Each row is a point on a tangle of strands that fork and nearly touch. The rows are in no order.
(in the rows, 128 means zero)
Two points are linked if the straight distance between their rows is under 145. Some points are linked to none.
vor: [ 78 141 114 130 117 139 120 166  97 117 134  63  90 137  82 147 102 136
 179  73 125  93 156 148 161 106 125 108 114 125  74 153]
Sim: [101 137 127 132 202  89 102 164 102 166 153 108 186 119 100 163 179 122
 130 162 156 112 155 179 130 114 138  89 140 189  93 178]
Sefu: [121 148  67 109 106 158 160 120  85 106 128 112 130  83  78 131 135 129
 125 106 124 110 169 111 116  87 142 117 143 136 132 102]
Rorus: [ 59 155 173 121 221  59 128 169 139 164 176 162 171 124 138 106 180 101
 135 129 118 120 173 189  85 145  78 107 125  96  97 155]
tizep: [147 102 147 123 137 143 176  84 168 105 115  90 113 177 149 130 127 161
  93 165 103 122 127 120 102 151 104 122 192 108 154 102]
rim: [161 138 147 106 136 129 112  91 161 117  87  51 121 108 103 142  73 142
 139  88 156 127  78 141  91 129 140  90  82 138 137 131]
gul: [148 117 119 129 138 146 165 142  92  98 160 180 155 124 176  99  80 112
  79 122  88  90 136 133 136  89 110 141 162  85 144 129]
vona: [185  96 120 120 149 137 162 115  92 107 172 173 168 146 156  97 142 110
  49 155  84 122 149 129 119 118 114 170 181  92 165 138]
rikeb: [ 87 108 155 144 170 120  92 148 103 105 132 114 100 146 111 142 110 102
 134 148 145  88 162 139 142 137 157 150  67 164 133 134]
rufas: [142  79 142 153  30 141  68 154 107 146 139 132  94 110  63 172  89 157
 195 140 134 144 103 102 122 114  74 145 114 148 106  96]
Gemas: [ 81 184  95 150 113 111 131 154 128 146 120 130 107 132 177  96 107 114
 157  88 120 124 119 146 147 147 150 129 127  76  83 142]
gop: [115 141  65 146 107 118 116 169 111 157 109  95 108  91 111 116 181 151
 175  96 146 147  88 129 121 121 145 143 132  83 102 101]
tona: [102 139 125 134 137 132  99 161  97 169 135 133 143  81 145 179 134 121
  98 175 140 132 142 124 182  86 131 115 139 138  85 147]
gekig: [171 166 124 148 110 177 158 110 119 156 105 139  69 178 146  91 112 172
 132 102 155 113 131  69 146 124 165  81  93  83 184 142]
Kig: [ 87 151 128 129 146  90 144 132 136 144 138 153 141 107 102  88 199  78
  84 137 143 145 191 122 138 139 112 167  98 141 106 127]
rosaz: [ 39 122 109 142 153  95 134 173  95  86 167  95 123 120  96 123 122  98
 123 116 161 107 136 151 149 127 120 126 143 183 110 104]
lum: [119 116 100 151  70  95 113 143 119 178 104  89 117 122  81 171 124 135
 147 104 134 151  95 145 108  98  75 112 135 154  54 113]
Furip: [161 152 134 112 168 140 152  98 173 143  99 140 126 166 154 125 163 138
 150 143  85  88 190 122 100 156 157 132 116  89 164 130]
Bako: [ 94 160  86 101 113 170 142 142 110  82 145 125  80 122 120  94 104 169
 139 106 145 126 104 110 153 159 178 111 143 111 165  98]
begif: [206 100  97 113  90 138 129  68  92 118 126 151 125 163 140 104 100 147
  69 125 101 111  91  89 101 128 114 146 167 117 159 168]
rafu: [ 81 172 143 168 178  65 126 144 144 180 141 164 127  99 135 108 214  76
 119 154 185 129 157 157 137 109  92 134 103 121  93 138]
mufo: [154  93  73 152  71  88  99 130  95 158  98 112 129 126  81 154 118 136
 143 123 145 140  78 125  64 109  99 131 112 166 132  92]
Ter: [ 94  83 152 127  91 139 112 104 154  83 126  99 163 111 124 131  55 143
 132 113 115 144  77 147 132 112  60 130 175 143 113  80]
zuk: [184  60 160 128  88 147  86 134 161 136 122 122 124 143 100 135 110 137
 126 133 126 163  57 126 118 130 110 165 108 140 145 107]
suga: [118 141 129 148 171 104 146  79 169 146  94  95 147 100  97 116 216  70
 160  87 148 137 181 125 115  91 113 110  99 152 125 155]
Fason: [150 121 150 110 108 126 114 101 136 125 123 122 122 119 147 165  71 114
 102 112 134  96 120 125 148  94 137  85  93 181 108 163]
Lavo: [152 107 131 138 132 112 160 124 107 130 143 187 138 159 132 132 153  92
  48 197 136 112 152  97 130 130 121 158 132 177 157 108]
sodeg: [147 127 129 128 109 192 144 143 148 146 117  99  94 125 108 128 116 184
 161  97 107 111 104 104 126 104 136 103 128  72 149  99]
Semet: [ 64  99 161 152 178 136 134 164 140  88 155 130 177 136 175 134  68 106
 127 138 100 127 151 189 144 107 106 132 136 121 153  95]
kurok: [176  56 176 124  52 162  98 141 117  86 192 149 108 128  89 167 114 167
 190 169 149 114 117 102 134 103  88 119 135 172 171  62]
zudi: [132 166 121 105 192 103  98 112 123 156 136 115 176  79 120 111 193  94
 143 117 130 141 169 185 126 121 140 151 113  99  85 191]
Puti: [129  97 140 178 105 123  87 151  98 157 106  81 102 134  71 167 146 108
 156 126 153 146 136 127 120  83 114 144  94 154  71 122]
lep: [142 107  79 118  74 131  93 105  89 116 100 129 123 126 102 148  99 170
 159 159 126 129  88 126  73 148 124 146 149 133 156  85]
rik: [111 175  78 107 169 108 163 155  93 110 144 147 122 100 113  99 143 135
 144  76 108  76 123 116  96 152 172 122 130 124 116 152]
pil: [171 162 110 136 128 182 151  55 122  99  98  89 112 160 152  63 100 167
 117 114 123 133 100  95  95 165 128 141 172  62 164 126]
sigi: [124  89 129  77  75 152 124 126 123 102 172 185 156 139 141 158 103 150
 123 178  82 140 156 125 174 155 121 134 190 135 155 110]
Kekav: [159 115 153 127 125 144 166 101 148 147  73  93 121 131  67 160 163 155
 127 115 129 158 143  80 108  95 112  81 120 149 151 109]
dute: [ 95 134 122 146 143 105 132 170 125 189 143 130 133 112 101 131 192 100
 141 115 117  88 204 120 163  96 104 111  95 140  74 196]
Buv: [ 60 120 143 151 143 124 118 164 145 119 105 100 113 126 187 148 106 163
 147 157 145 145  97 141 135 168 118 142 148  98 113  96]
nari: [158  94 138 166 128 131 161 138 175 140 143 110 156 154 121 122 144 103
  96 100 141 108 120 125 142  56 117  97 130 178 144 104]
Dizik: [ 47 170  94 134 142  77 166 134 107  96 119 114 114 107 140 120 121 113
  94 122 156 107 145 113 131 152 130 109 142 156 120 115]
seto: [135  89 175 134 116 157 152  90 173 100 115 103 139 167 105 149 120 134
 103 166  95 147 137 133 112 125  85 134 182 161 128  74]
ligoz: [184 152 143 127 144 123 143  94 148 136 112 104 131 113 145 148 132  79
  92 102 147 102 160 144 119  95 164  91  63 182 116 163]
Moluv: [ 96 144 123 105 163 156 141 131 132  93 135 137 184 126 193 135  63 140
 135 140  74 144 163 178 144 141 138 114 162  77 162 125]
fevu: [129 146 144 109 159 111 142 171 103 139 167 202 169 103 126 124 131  90
  96 127  65 123 159 130 122 128 109 155 123 115  79 175]
dozof: [ 79 135 142 147 178  84 153 198 126 168 141 139 130 135 116 161 188 136
 159 155 107  99 149 154 110 134 107 114 165 121  70 121]
Deka: [145 127 127 114 107 153 129 159 103 154 139 174 111 101 132 152 139 134
  91 163 128 104 130  68 193 109 144 121 119 136 122 159]
Pufu: [119 168 120 146 159  91 200 123 144 119 131 139 143 114 109 114 176 101
 105 138 137 115 164 155  67 108 113 120 158 147 120  69]
nosa: [ 65 145 163 157 204  62 138 194 117 138 156 146 157 152 134 156 164 119
 143 150 113 167 137 213  95 156  89 135 170 118  78 122]
Pomuv: [146 151 130  88 109 202 135  66 117 122  89 117 112 149 104 138 104 174
 103 150 116 137 164  64 170 138 139  88 136 126 169 158]
gup: [107 163 119 150 135  68 117 102 166 138 113  77 126 130 158 109 156  54
 123 118 180 165 161 164 127 146 143 153  78 133 112 132]
riv: [ 98 164 180 103 152 140 121 129 134 107 115 145 129 106 165 162 102 123
 102 166 104 185 143 158 151 157 124 143 145 114  79 138]
Pupo: [142 125 144 174 134 113 126 116 130 161  63 114  81 128 130 124 169 111
 153  99 195 149 112  81 115  93 124 131  60 106 153 125]
peti: [211  88 113 114  48 148 138 114 137 133 142 127  88 164 105 136  83 156
 134 101 130 107 138 127 115  84 118  92  97 137 187  88]
mikab: [100 140 107 146 116  74 137 141 148 189 114 106 111 131 120 137 233  99
 144 109 155 143 183 135 169 134 103  92  94 167  73 194]
tep: [108 163 102 111 192 122 145  92 162 127 122 153 164 106 181  53 173 117
 126 141 141 119 148 107 144 166 130 141 154  63 193 145]
tuf: [140 142 106 116  69 144 102 151 157 151 127 145 114 133 165 110  85 141
 140  83 103 157  83 143 146 144 145 140 125  81  92 133]
Deg: [114 130  73 121  77 124 108 180  80 143 141 139 109  97  86 150 138 160
 167 109 109 139  91 110 128 143 138 140 159 117  79 131]
biril: [138 147  90 123 165 113 142  84 137 168  85 156 153 122 183 104 187 147
 122 161 141 113 132  70 143 134 134 111 153  94 169 168]
tezub: [180 112 196 111 126 134 110 112 127 107 135 157 111 124 144 181  63 126
 117 137 120 105 102 166 112  96 133 124 113 165  92 139]
kar: [102 179 140 102 160 122 101 127 122 162 152 149 140  93  96  90 198  89
 114 135 137 148 210 151 142 144 134 165  66  99  90 179]
tofar: [175  80 129  93  56 173 140 126 105 122 145 155  98 146  60 140 131 163
 120 117 119 151 127  43 155 136 120 120 131 141 181 141]
nata: [125 113 125 105 129 156 125 162 112 122 145 187 120 139 125 110 123 130
 108 128  89 112 109  57 187 171 162 155 134 135 146 168]
fem: [171  60 153 112  81 175 108 121 131  89 200 142  68 186 149 103  86 191
 127 138 118 112  95 118 159 155 117 150 155 108 196 125]
Pev: [174  72 143  99 116 140 123 123 127 132 136 140 124 128 116 166  96 152
  99 126 138  93  97  80 161  94 136  68 114 200 159 167]
suzak: [124  70 123 153 145 102 121 177 139 130 161 135 160 140 129 126 124  90
 135 101 114  84  96 130 133  98 137 131 128 161 135 126]
Kezu: [112 132 102 162  97 134  92 141 102 169  76 115 102 122 110 111 128 131
 149  77 162 146  99  72 155 110 141 133  74 119 120 163]
Kasa: [101 100 133 156 145 115 108 121 104 126 112 143 122 160 149 141 125 105
 103 202 155 105 155 119 132 135 149 155  95 164 164 103]
saze: [221  55 143 129  78 156 110  78  91  99 144 150 135 162 116 133 106 138
 101 164 100 127  90 122  76 127  90 186 170 124 153 114]
Mavi: [142 170  98 109  29 163 105  85 146 151  99 126  97 122  91  90  65 178
 120 103 151 200  74 116 147 170 120 110 101 115 142 121]
sikem: [170 116 161  95 127 160 123 126 167 122 125  84  96 142 125 169 119 174
 135 163 149 135 123 156 129 126 162  98 118 150 175  83]
mirat: [195  86 157 139 148 119 120 131 127 152 131 169 187 151  99 157 152  82
 105 162  91 114 126 126  90 105 149 151 132 190 113 143]
sez: [204  74 110 121  60 136  93 129 141 179  97 140 106 163  92 127 113 165
 129 138 150 175  82  90 126 135 117 137  80 120 201 121]
Vibuf: [ 67  76 166 160 136 133 132 175 137  94 153 140 144 147  98 130 128 103
 147 153  81 130 160 148 114 164 100 189 135 141 102  96]
ged: [110  88 122 135 121 131 103 158  65  80 150 179 130 113 139 141  88 139
 146 159 118  98  84  99 120 138 116 166 161 128 134 108]
Nele: [108 161 111 137 130 146  95 131 120 190  96 149 112 138 104 111 195 130
 180 123 102 138 166  83 156 154 155 158  97  84 106 183]
Nole: [171 161 116 129  61 151 153  72 148 142 111 117  64 182 129  80  60 189
  96 100 164 151 112  87 145 159 127  64  98 104 206 154]
tego: [ 76 150 119 113 111 115 122 143 139 106 140  50  94 117 119 156  70 138
 161  80 147 109 113 177 145 121 127  81 122 150  96 114]
roba: [ 84 157 106 124 136 114 144  89 120  98  89  68 142  94 154 122  82 129
 103 112 163 127 105  95 133 123 118  88 161 135 126 131]
Lagu: [ 97 140 173 117 203  98 143 138 166 164 179 194 176 118  98  76 199  93
 122 144 107 103 180 137  62 137  91 135 120 114 142 122]
Sevuf: [ 96 130 149 134 132 185 111 132 136 135 109 136 138 155 138 123 119 133
 144 179  80 134 186 110 160 164 144 174 105  92 135 137]
ruv: [161  93 117 135 120  85 142 120 158 159  94 134 154 123 131 122 172 122
 111 108 122 130  62  89  97 121  99 130 150 147 111 142]
rova: [125 149 125  78  94 148 100 137  99 122 147 179 123 123 127 170  87 149
 150 132  59 138 145 143 161 162 166 122 146 127  80 180]
buz: [141 116 129  85  47 146 151 111 109 151  93 142  97 147  60 141 101 171
 125  87 145 187 146  66 143 123 136  79  91 152 191 167]
debo: [208  59 161 134  81 145  92  95 140 111 152 148 125 157 144 129  87 128
  87 161 138 148  77 160 106 110  91 173 131 153 140  94]
meni: [125 183 103 124 184 128  77  92 115 158  94 102 143  69 144 109 176 115
 167 120 162 143 143 134 150 126 165 140 107  82 111 193]
kam: [ 87 144 108 147 173  77 113 195  55 156 148 150 150 115 124 101 178 109
 158 121 123 101 150 168 116 125  79 154 130  64  63 184]
Foto: [169  68 170 131 151 168 134 123  82  85 154 163 144 138 183 155  90 170
 109 170  96 127  89 141 111 114  86 149 201  91 154 117]
pezi: [160 130 135  96 144 138 165 108 160 115 122 123  95 194 175 123 120 153
 113 152 105  99 144 110 126 179 152 103 141 111 171 132]
Tofen: [ 75 165 115 132 182 103 153 175 140 141 174  99 152  83 111  91 179 108
 157 100 140 117 157 187 118 112 116 138 135  93 109  96]
sukud: [147  95 130 122  26 156 116 125  97  98 148 143  86 104  49 146  90 171
 178 120 143 134 118  82 129  92  62 115 128 143 159  77]
ven: [105 192 150  87 157 127 145 118 173 106 149 106 150  95 168 119 122 102
 103 146 127 175 182 166 156 170 158 131 115  88 116 131]
dadot: [ 84 185 114 112 167 166 139 142  84  90 119 130  93 116 100  99 119 160
 164  94 110  96 113  91 127 169 181 123 131 111 127 141]
Bekan: [106 107 153 114  88 129 138 129  93  50 189 172 137  97 135 144  77 116
 123 126 120 122 132 152 152  80  91 131 170 162 121  79]
fezu: [102 179 141 126 168  78 113 118 168 118 132  98 143 112 187 111 144  83
 130 138 164 182 141 198 137 180 161 159 104  88 105 140]
sava: [196 119  99 114 112 179 125 132 150 172 115 111 147 118 138 130 130 162
 137 107 108 108 119 103 146  79 152  97 124  87 147 137]
vige: [131 120 147 108 149 136  92 103 178 134  87  78 152 123 122 116 132  91
 149  78 113 145 129 122 155 134 150 144  91 124 103 177]
zuta: [102 151 117 109 201  81 143  96 163 138 124 153 161 122 146  85 210  98
 116 179 156 128 178 128 107 171 134 133 134 116 187 112]
Kupa: [131 204 114 158 141  98 127 123 146 159 113 124 103 103 198  98 133  92
 152  72 158 119 106 139 141 123 144 123  89  87  76 187]
Purut: [176 158 107  84  99 163 118  90 140 130 114  89 123 107 140 167 101 157
 127 159 143 136 153 161 118 121 176 103 111 121 154 102]
zan: [ 94 135 100 154 134 120 122 162 105 122 107 113 110  94 148 127 146 161
 149 141 151 135  69 132 104 142 123 159 160  92 117  70]
kalib: [123  96 125 131  92  88  89 149  97 128 159 156 117 148 123 195 105 111
 146 163 133 123 116 164 117 127 135 131 138 200  97 106]
vuto: [ 82 118 133 154 180  73  96 180 111 143 189 135 216 147  69 125 174  86
 114 138 141 131 146 189 125 123 128 133 146 196 101 174]
vun: [156 182  95 131 117 187 106  81 102 144  85 128 116 133  93  73  76 178
 168  82 132 147  57 108  99 167 172 104 121  91 131 132]
Pid: [194 105  71  99  58 131 122  97  93 116 120 152 126 142  96  98  82 158
 103  90 116 118  74  89  90 145 124 120 120 151 175 153]
nam: [ 65  99 155 157 170 144 115 162 130 139 127 128 170 126 116 117 152 113
 147 182  90 136 198 129 129 146 102 191 123  96 123 120]
sido: [121 131 180 108 222 121 102 124 165 137 121 123 167 102 108 110 183  96
 152 114 103 115 143 129 143 139 144 145 107 121  95 195]
fomip: [ 86 139 173 133 136 163 131 138 137  87 126 148 102 117 195 139  96 149
 112 181 128 171 134 152 138 164 117 175 140  84 124  86]
sal: [ 46 120 149 140 158  86 126 184  91  90 169 140 130 124 104 129 134 105
 119 140 122 157 126 181 118 166 100 172 154 145  78 111]
pani: [124 169  80  93  83 156 108 130  93 139 136 160 121  86 154 140  78 155
 112 108 124 136 112 127 175 135 174  93 135 145  95 175]
nule: [171 155 135  90 105 184 129  50 137 115 133 110  87 171 148 107  66 190
  94 141 139 144 123  95 171 160 152  79 137 111 187 162]
zekig: [181 124 165 141 113 162 143  92 114 104 114 132  73 140 149 135  63 178
 110 139 122  80  89 124  86 114  93 122 140 104 132 108]
voze: [184 192 115 105 123 157 144  81 129 139  88 105 111  90 144 144 123 138
 111 119 146 125 165 124 112 110 174  79  92 134 129 161]
valum: [130 159 123 183 168  74 152 113 151 166 121 164 145  86 117 115 245  77
 116 124 192 139 117 135 102  76 105 120 135 175 104 138]
dida: [142 102 169 174 180 107 129 105 167 120  91  90 107 154 148  93 159  90
 138 113 184 121  97 111 112 112 124 140  82 127 177 108]
buf: [155  88 146 119 122 147 133 169 120 132 168 160 119 125 114 178 130 141
 114 181 129 105 131  91 166  98 136  98 152 169 146 111]
zimeg: [157 158 144 143 153 113 180  88 149 114 108 102 156 131 156 165 116 109
  93 149 129 114 146 168  73  99 122  94 165 149 113  86]
Dimav: [118 155  73 155  90 166 120 140  54 133 118 166  87 118 103 104 123 132
 135 110 142 120 118  55 148 123 156 139  95 120 131 135]
Kodol: [ 83 139 129 120 120 156 112 198  86 125 164 130 108  85 102 137 137 148
 149 120 117 136 106 133 168 131 135 156 147  90  67 136]
Zazu: [129 126 138 122 184 107 156 124 171 130 155 160 211 118 140  69 170  70
 109 111  92 106 162 150 101 109 102 151 134 102 142 131]
lekub: [135 110 163 161 205 131 118 115 163 130 117 127 151 108 162  77 175  91
 128 140 157 113 128 118 136 106 126 173 100  86 164 119]
Neru: [123 111 130 102 115 109  82 173 113 126 153 164 118 145 147 197  91 137
 164 161  87 115 133 166 148 165 167 131 126 155 104 144]
rikag: [ 85 162  95 142 138 134 114  98 124 133  77  86 127 112 145  91 102 142
 137  84 167 127 113  65 161 143 156  92 114 106 141 164]
Guzel: [156  89 152 139 104 144 152 134 129  80 206 173 157 146 132 142 101 111
 103 149 111 106 146 167 131  68 107 120 183 165 155  68]
zilu: [ 97 148  87 102  98  89 104 100 129 139  87 112 124 133 149 140 113 122
 107 118 123 142 136 110 140 177 155  98 103 183 101 192]
kalud: [102 158 115 149 138  71 125 136 153 156 146  80 126 142 117 104 188  61
 150 106 165 143 196 209 125 131 113 153  80 125  75 135]
ren: [110 238 139 117 156 116 150  92 114 116 104 115  95  91 129 113 166 112
 130 138 147 142 165 126 109 174 147 144 110  90  84 161]
seze: [ 96 120 124 134 126 127 104 155 127 121 138  82  93 133  99 140 125 108
 136 109 177 140 148 154 166 111 159 134  55 158 146 104]
Zudud: [137 120  88 146 174  81 135  92 159 137 108 115 179 129 132 103 218  95
 117 144 175 150 125 142  96 116 138 140 155 148 175  92]
gudo: [170 157 109 143  75 189 118 105  80 133 126 179  80 158 123 111  84 148
 141 122 121 101 131  95 129 126 177 130  95 104 144 123]
Beres: [155 119 173 101 146 167 120 138 182 105 144 118  96 159 189 138  87 162
 136 147 126 120 104 161 146 167 169 127 115 102 154 112]
tepad: [128 133 122 130 135 160 151  91 130  66 118 113 130 142 183  72  53 137
 116 100 114 111  96 124 116 143 131 133 168  70 149 126]
fubaf: [ 84 127 132 119 100 123 113 141 131  93 151 105 117 129 155 164  38 150
 190  88  99 111 110 187 129 126 118 105 144 118  95 105]
ladu: [ 84  94 181 144 137 161 114 133 133  60 135 116 144 129 177 152  37 135
 167 107  94 137 112 179 130 122  87 133 155 119 109 104]
dov: [102 122 111 146 136 139 103 158  80 159 112 122 125 126  75 142 164 125
 170 122 103  98 176  68 158 118 143 128  95 124  96 193]
Fiziz: [156  94 143 123  60 177 112  89 146  98 168 128  78 155 172 103  66 199
 114 150 129 154  84 149 147 156  89 150 167  85 162  93]
Gavig: [131 140 145 118 130 133 154 149 157 126 135 102  64 148 127 162 129 129
 125 133 165 119 166 126 154 117 168  86  66 150 165  98]
Mevem: [ 81 114 108 126  92 118 124 151  80  85 167 130 113  83  95 147  99 112
 119 110 147 124 111 131 162  98 105 126 155 179  86 107]
Gapen: [102 144 135 142 158 105 115 146 147 144 147  96 150 141 114 160 156 109
 118 165 143 147 177 187 134 126 151 128 128 181 103 113]
Sese: [122 139 135 108 114 129 153 165 112 101 149 198 123 126 122 116 138 107
 103 117  72 127 122 107 125 166 131 180 138 118  97 142]
Fovi: [175  68 108 147 105 103 117 120 137 171 105 130 156 167 107 143 193 113
 114 144 150 165 123  88 116 111 146 129 108 170 185 114]
zud: [ 63 147 126 141 168 101 115 191  55 139 159 186 158 115 123 110 120  96
 109 146 101 120 163 148 120 137  96 168 110  82  91 169]
pado: [ 58 186 118 111 182  71 151 159 168 152 164 117 147 103 160  94 159  95
 147 107 138 119 181 181 137 148 109 105 123  83 106 146]
Nos: [110 111 133 158 113  93 120 168  97 148 128 125 154 124 120 178 129 115
 145 127 106 164 108 183 110  97  82 149 172 127  27 129]
mef: [131 164 101 140 119 144 132  73 120 122  58  98 114 135 113  81 104 153
 156  89 111 133  83  90  69 163 132 131 131  88 133 121]
fefas: [120 151 121  95 114 183 147  88  93  87 116 130 104 118  89 146 112 146
 116 156  98 117 168  94 134 140 139 129 147 130 140 114]
Nid: [121 134  92 118 123 116 155 128 152 140 109 118 119 134 115  93 181 114
 142  76 136 136 159  98 147 135 162 117  87 130 166 139]
tebe: [137 192 148 133 125  95 133  98 162 151  86  74  97 107 154 142 124 102
 140  77 157 145 113 129 123 145 122  84  83 118  46 194]
Fako: [124 108 153  72 108 155 128  98 123  60 145 173 153 155 176 142  62 159
 131 148  59 161 139 163 138 165 115 141 183 111 151 125]
goro: [176 111  86 120  84 118 119  92 135 165  82 117 111 162 150 134 145 153
  92 161 162 157 112  91 120 142 134 113 111 125 191 113]
Nazuf: [111 128 124 141 171 148 136 172 113 111 151 114 143  79 122 114 156 139
 148 145 130 134 120 175  94 116 140 173 143  87 127  63]
Soki: [166 131 162 135 168 128 138 120 112 135 138 169 164 127 130 142 120  77
  84 147 115  91 181 143 118  82 147 128  90 178 118 150]
dasim: [134 154  47 106  85 117 171 121 106 103 126 136 131 104 109 110 130 126
 117  77  98 101 137 119  88 136 151 110 135 157 125 132]
lemik: [176  92 115 167 138 104 161 105 170 155 123 133 176 170 115 119 212 107
  92 139 143 129 130 107 112  85 123 103 161 187 173 116]
Resa: [115  85 126 141 118 129 123 165 136 123 128 124 131 150 104 136 110 120
 168 104  65  95 135 120 111 130 123 142 129 123 114 118]
dinat: [160  88 131  93  65 194 118 105 116  98 173 157 111 163 116 132  98 171
 128 151  87 120 135  77 177 142 115 136 179 122 169 134]
Limi: [130 124 106 120 162  96 130 103 146 151  92 148 158 103 134 117 209 119
 149 119 110 125 108  82 119 140 123 149 154 109 122 158]
zek: [151 101 110 132 121  84 119 133 121 132 112 124 117 152 105 174 141 128
 129 138 152 123  95 149  71 135 162 114 120 207 132  92]
boged: [123  96 121  97  73 135 125 121 167 135 105  92  99 168  90 124  83 162
 137  81 152 171 117  94 167 144 140  77  86 150 204 131]
Sos: [151 109 130 112 161 161 169 172 139 128 130 101 109 117  80 116 190 163
 178  96 119 117 113  93 119 110 157 119 120  94 178 101]
melek: [ 87 168 111 145 166  51 167 125 166 135 143  81 173 119 142 123 184  71
 135  81 154 150 126 193 104 122 108 116 166 158  68 133]
zos: [132 146 117 172 151  73 168 109 170 163 105 120 190 154 176 156 153 103
 110 143 135 127 124 158 100  96 123  77 176 171 110 115]
nufi: [141 152 127 100  51 162 133  92 179 125 107 111  84 154 129  98  71 192
 123 143 120 170  90 125 129 182  94 114 142  96 148  95]
lipof: [131 148 104 151  99 104 153 113  98 120 109 150 128  94 155 110 121  66
  75  90 142 120 134 112 122  81 112 150  97 147  80 146]
rudo: [134 146 150 130 123 129 145 102 156 124  98  84 135 121 184 180  72 161
 134 174 128 134 128 177  95 122 110  85 169 116 123  66]
memag: [161 129 108 106 149 105 129 124 139 117 131 141 160 133 166 110 123  99
 102 135 129 130 114 162 110 142 170 158 128 120 144 123]
Rinib: [130 140 116 182 146  79 158 152 154 180 132 125 146 124 152 143 185 105
 115 110 167 100 115 144 129  69 124  87 123 191 101 127]
vas: [170 170 159 113 144  90 121  92 178 129  92  74 107  95 149 132 120 119
 115  93 167 145  64 122  96 156 149  85  83 138 101 163]
Vaga: [198 109  99 136 131 158 148 119 101 145 128 144 162 116 159 124 120 131
  98 122 100  68 134 109 127  65 139 119 135 100 145 153]
Pamim: [163  95 131 118  57 145 118 165 178 144 151 139 105 129 138 141 107 138
 131 113 114 157  84 157 143 127 126 146 122 119 107  79]
faris: [119 112 125 110 118 146 152  92 154  96 104  66 141 110 131  93  77 154
 104  93 131 121  80 110 133 117  92  96 173 109 148 106]
lavag: [117 113 131 164 153 108  92 158 114 179 111 120 165 108 164 156 135 111
 140 143 125 134 124 146 143  91 119 148 130 111  82 141]
nur: [102 102 162 121 167 125 116 124 165 112 126 114 175 149 126 157 132 121
 118 173 114 156 146 163 134 148 139 133 166 175 136  96]
gisa: [ 82 160 140 145 176  62 154 151 154 115 185 103 171 145  85 109 172  74
 112  83 142 136 134 207 103 125 122 129 140 201  86 141]
vati: [147 107 170 147 139 154 140 141 139  99 122 119  73 128 136 111 129 123
 103 126 165 117  90 103 140 102 122 148 103 111 154  90]
doda: [136 100 156 151 136 146 132 135  96  87 111 148  73 144 134 120  90 146
 127 127 137  71  72  84  97 135 127 151 124 127 147 101]
Bur: [123 121 105 101  80 119  97 108  79 108 128 164 131 112 170 150  45 168
 147 152 124 124  84 146 114 130 108 129 167 121 138 102]
Zokag: [ 97  82 164 164  90 140  71 165 120 137 111  79  70 142  77 180 116 152
 186 136 151 152 104 133 120 127 104 143  93 144  92  98]
fif: [163  69 163 103 149 167 119 153 138 128 135 120 162 124  71 135 181 120
 117 126 117 151 109  59 169 122 144 139 118 157 153 153]
rapab: [108 180 133 106 196 100 153 149 143 134 125 169 126 105 167 133 172 151
 146 154 107 121 126 138 106 187 144 132 154  78 119 129]
mevi: [153 116 173 125 170 127 155  95 131 100 146 163 152 160 148  90 141  83
  35 178 117 130 149 126 126 139 108 173 142 139 163 131]
mabot: [146  47 121 125 109 156  95 152 100  78 161 116 122 130  88 147 103 148
 179 144 148 100 110 105 135 110 142 130 133 160 193  88]
fedel: [118 139 116 151 127 181 104 109 135 158  91 145 135 168 140  90 141 136
 149 129 102 136 154  58 176 137 161 155 100  77 156 154]

Follow the links from the first point to the second, and from the first to the third. Name the last point that the two ways share.
Kupa / zos / Nole -> nari
seze / ladu / rova -> mufo
Bekan / fezu / rufas -> rosaz
sal / gup / Deg -> zan
ven / Sevuf / kalib -> sal
nosa / goro / meni -> nari
tofar / kalud / mabot -> roba
dinat / Sefu / Deka -> Kezu
rova / Tofen / rik -> Kezu
Ter / mikab / saze -> Vibuf

A fork is a point with three links. Follow the links from the first point to the second and name the forks in between, in order.
dadot / Nazuf -> Kezu > roba > rosaz > sal > nosa > Rorus
Beres / rosaz -> sikem > ligoz > Fason > Deka > lum > mufo > doda > dida > Kezu > roba
zan / rafu -> Rorus > nosa > sal > Vibuf > nari > Rinib
lum / Vibuf -> mufo > doda > dida > Kezu > roba > rosaz > sal
zos / Buv -> Rinib > nari > Vibuf > sal > nosa > Rorus > zan
Vibuf / sukud -> sal > rosaz > roba > Kezu > dida > doda > mufo > lum
tepad / zan -> faris > roba > rosaz > sal > nosa > Rorus
vas / vun -> zuk > lemik > nari > Vibuf > sal > rosaz > roba > faris
faris / Fason -> roba > Kezu > dida > doda > mufo > lum > Deka

Name the points in between on the shortest way along the links from the first point to the second, in order.
zimeg / tepad -> zos > Rinib > nari > suzak > Resa > Vibuf > sal > rosaz > Dizik > roba > faris
vati / Bekan -> dida > Pupo > Kezu > rikag > roba > Dizik > rosaz > Mevem
zuk / dute -> sez > goro > Fovi > lemik > nari > suzak > Resa > Vibuf > nam > Sevuf > fedel > Nele > dov
mabot / Zazu -> kurok > sukud > rufas > Zokag > Puti > lum > mufo > lep > Bur > ged > doda > vati > dida > Pupo > Kezu > rikag > roba > Dizik > rosaz > sal > nosa > Rorus > Lagu
Furip / mabot -> pezi > Beres > sikem > Purut > voze > ligoz > Fason > Pev > buf > Deka > tona > lavag > Nos > lum > Puti > Zokag > rufas > sukud > kurok
Kig / gop -> rafu > valum > Rinib > nari > suzak > Resa > Vibuf > sal > nosa > Rorus > pado > Tofen > Nazuf > zan
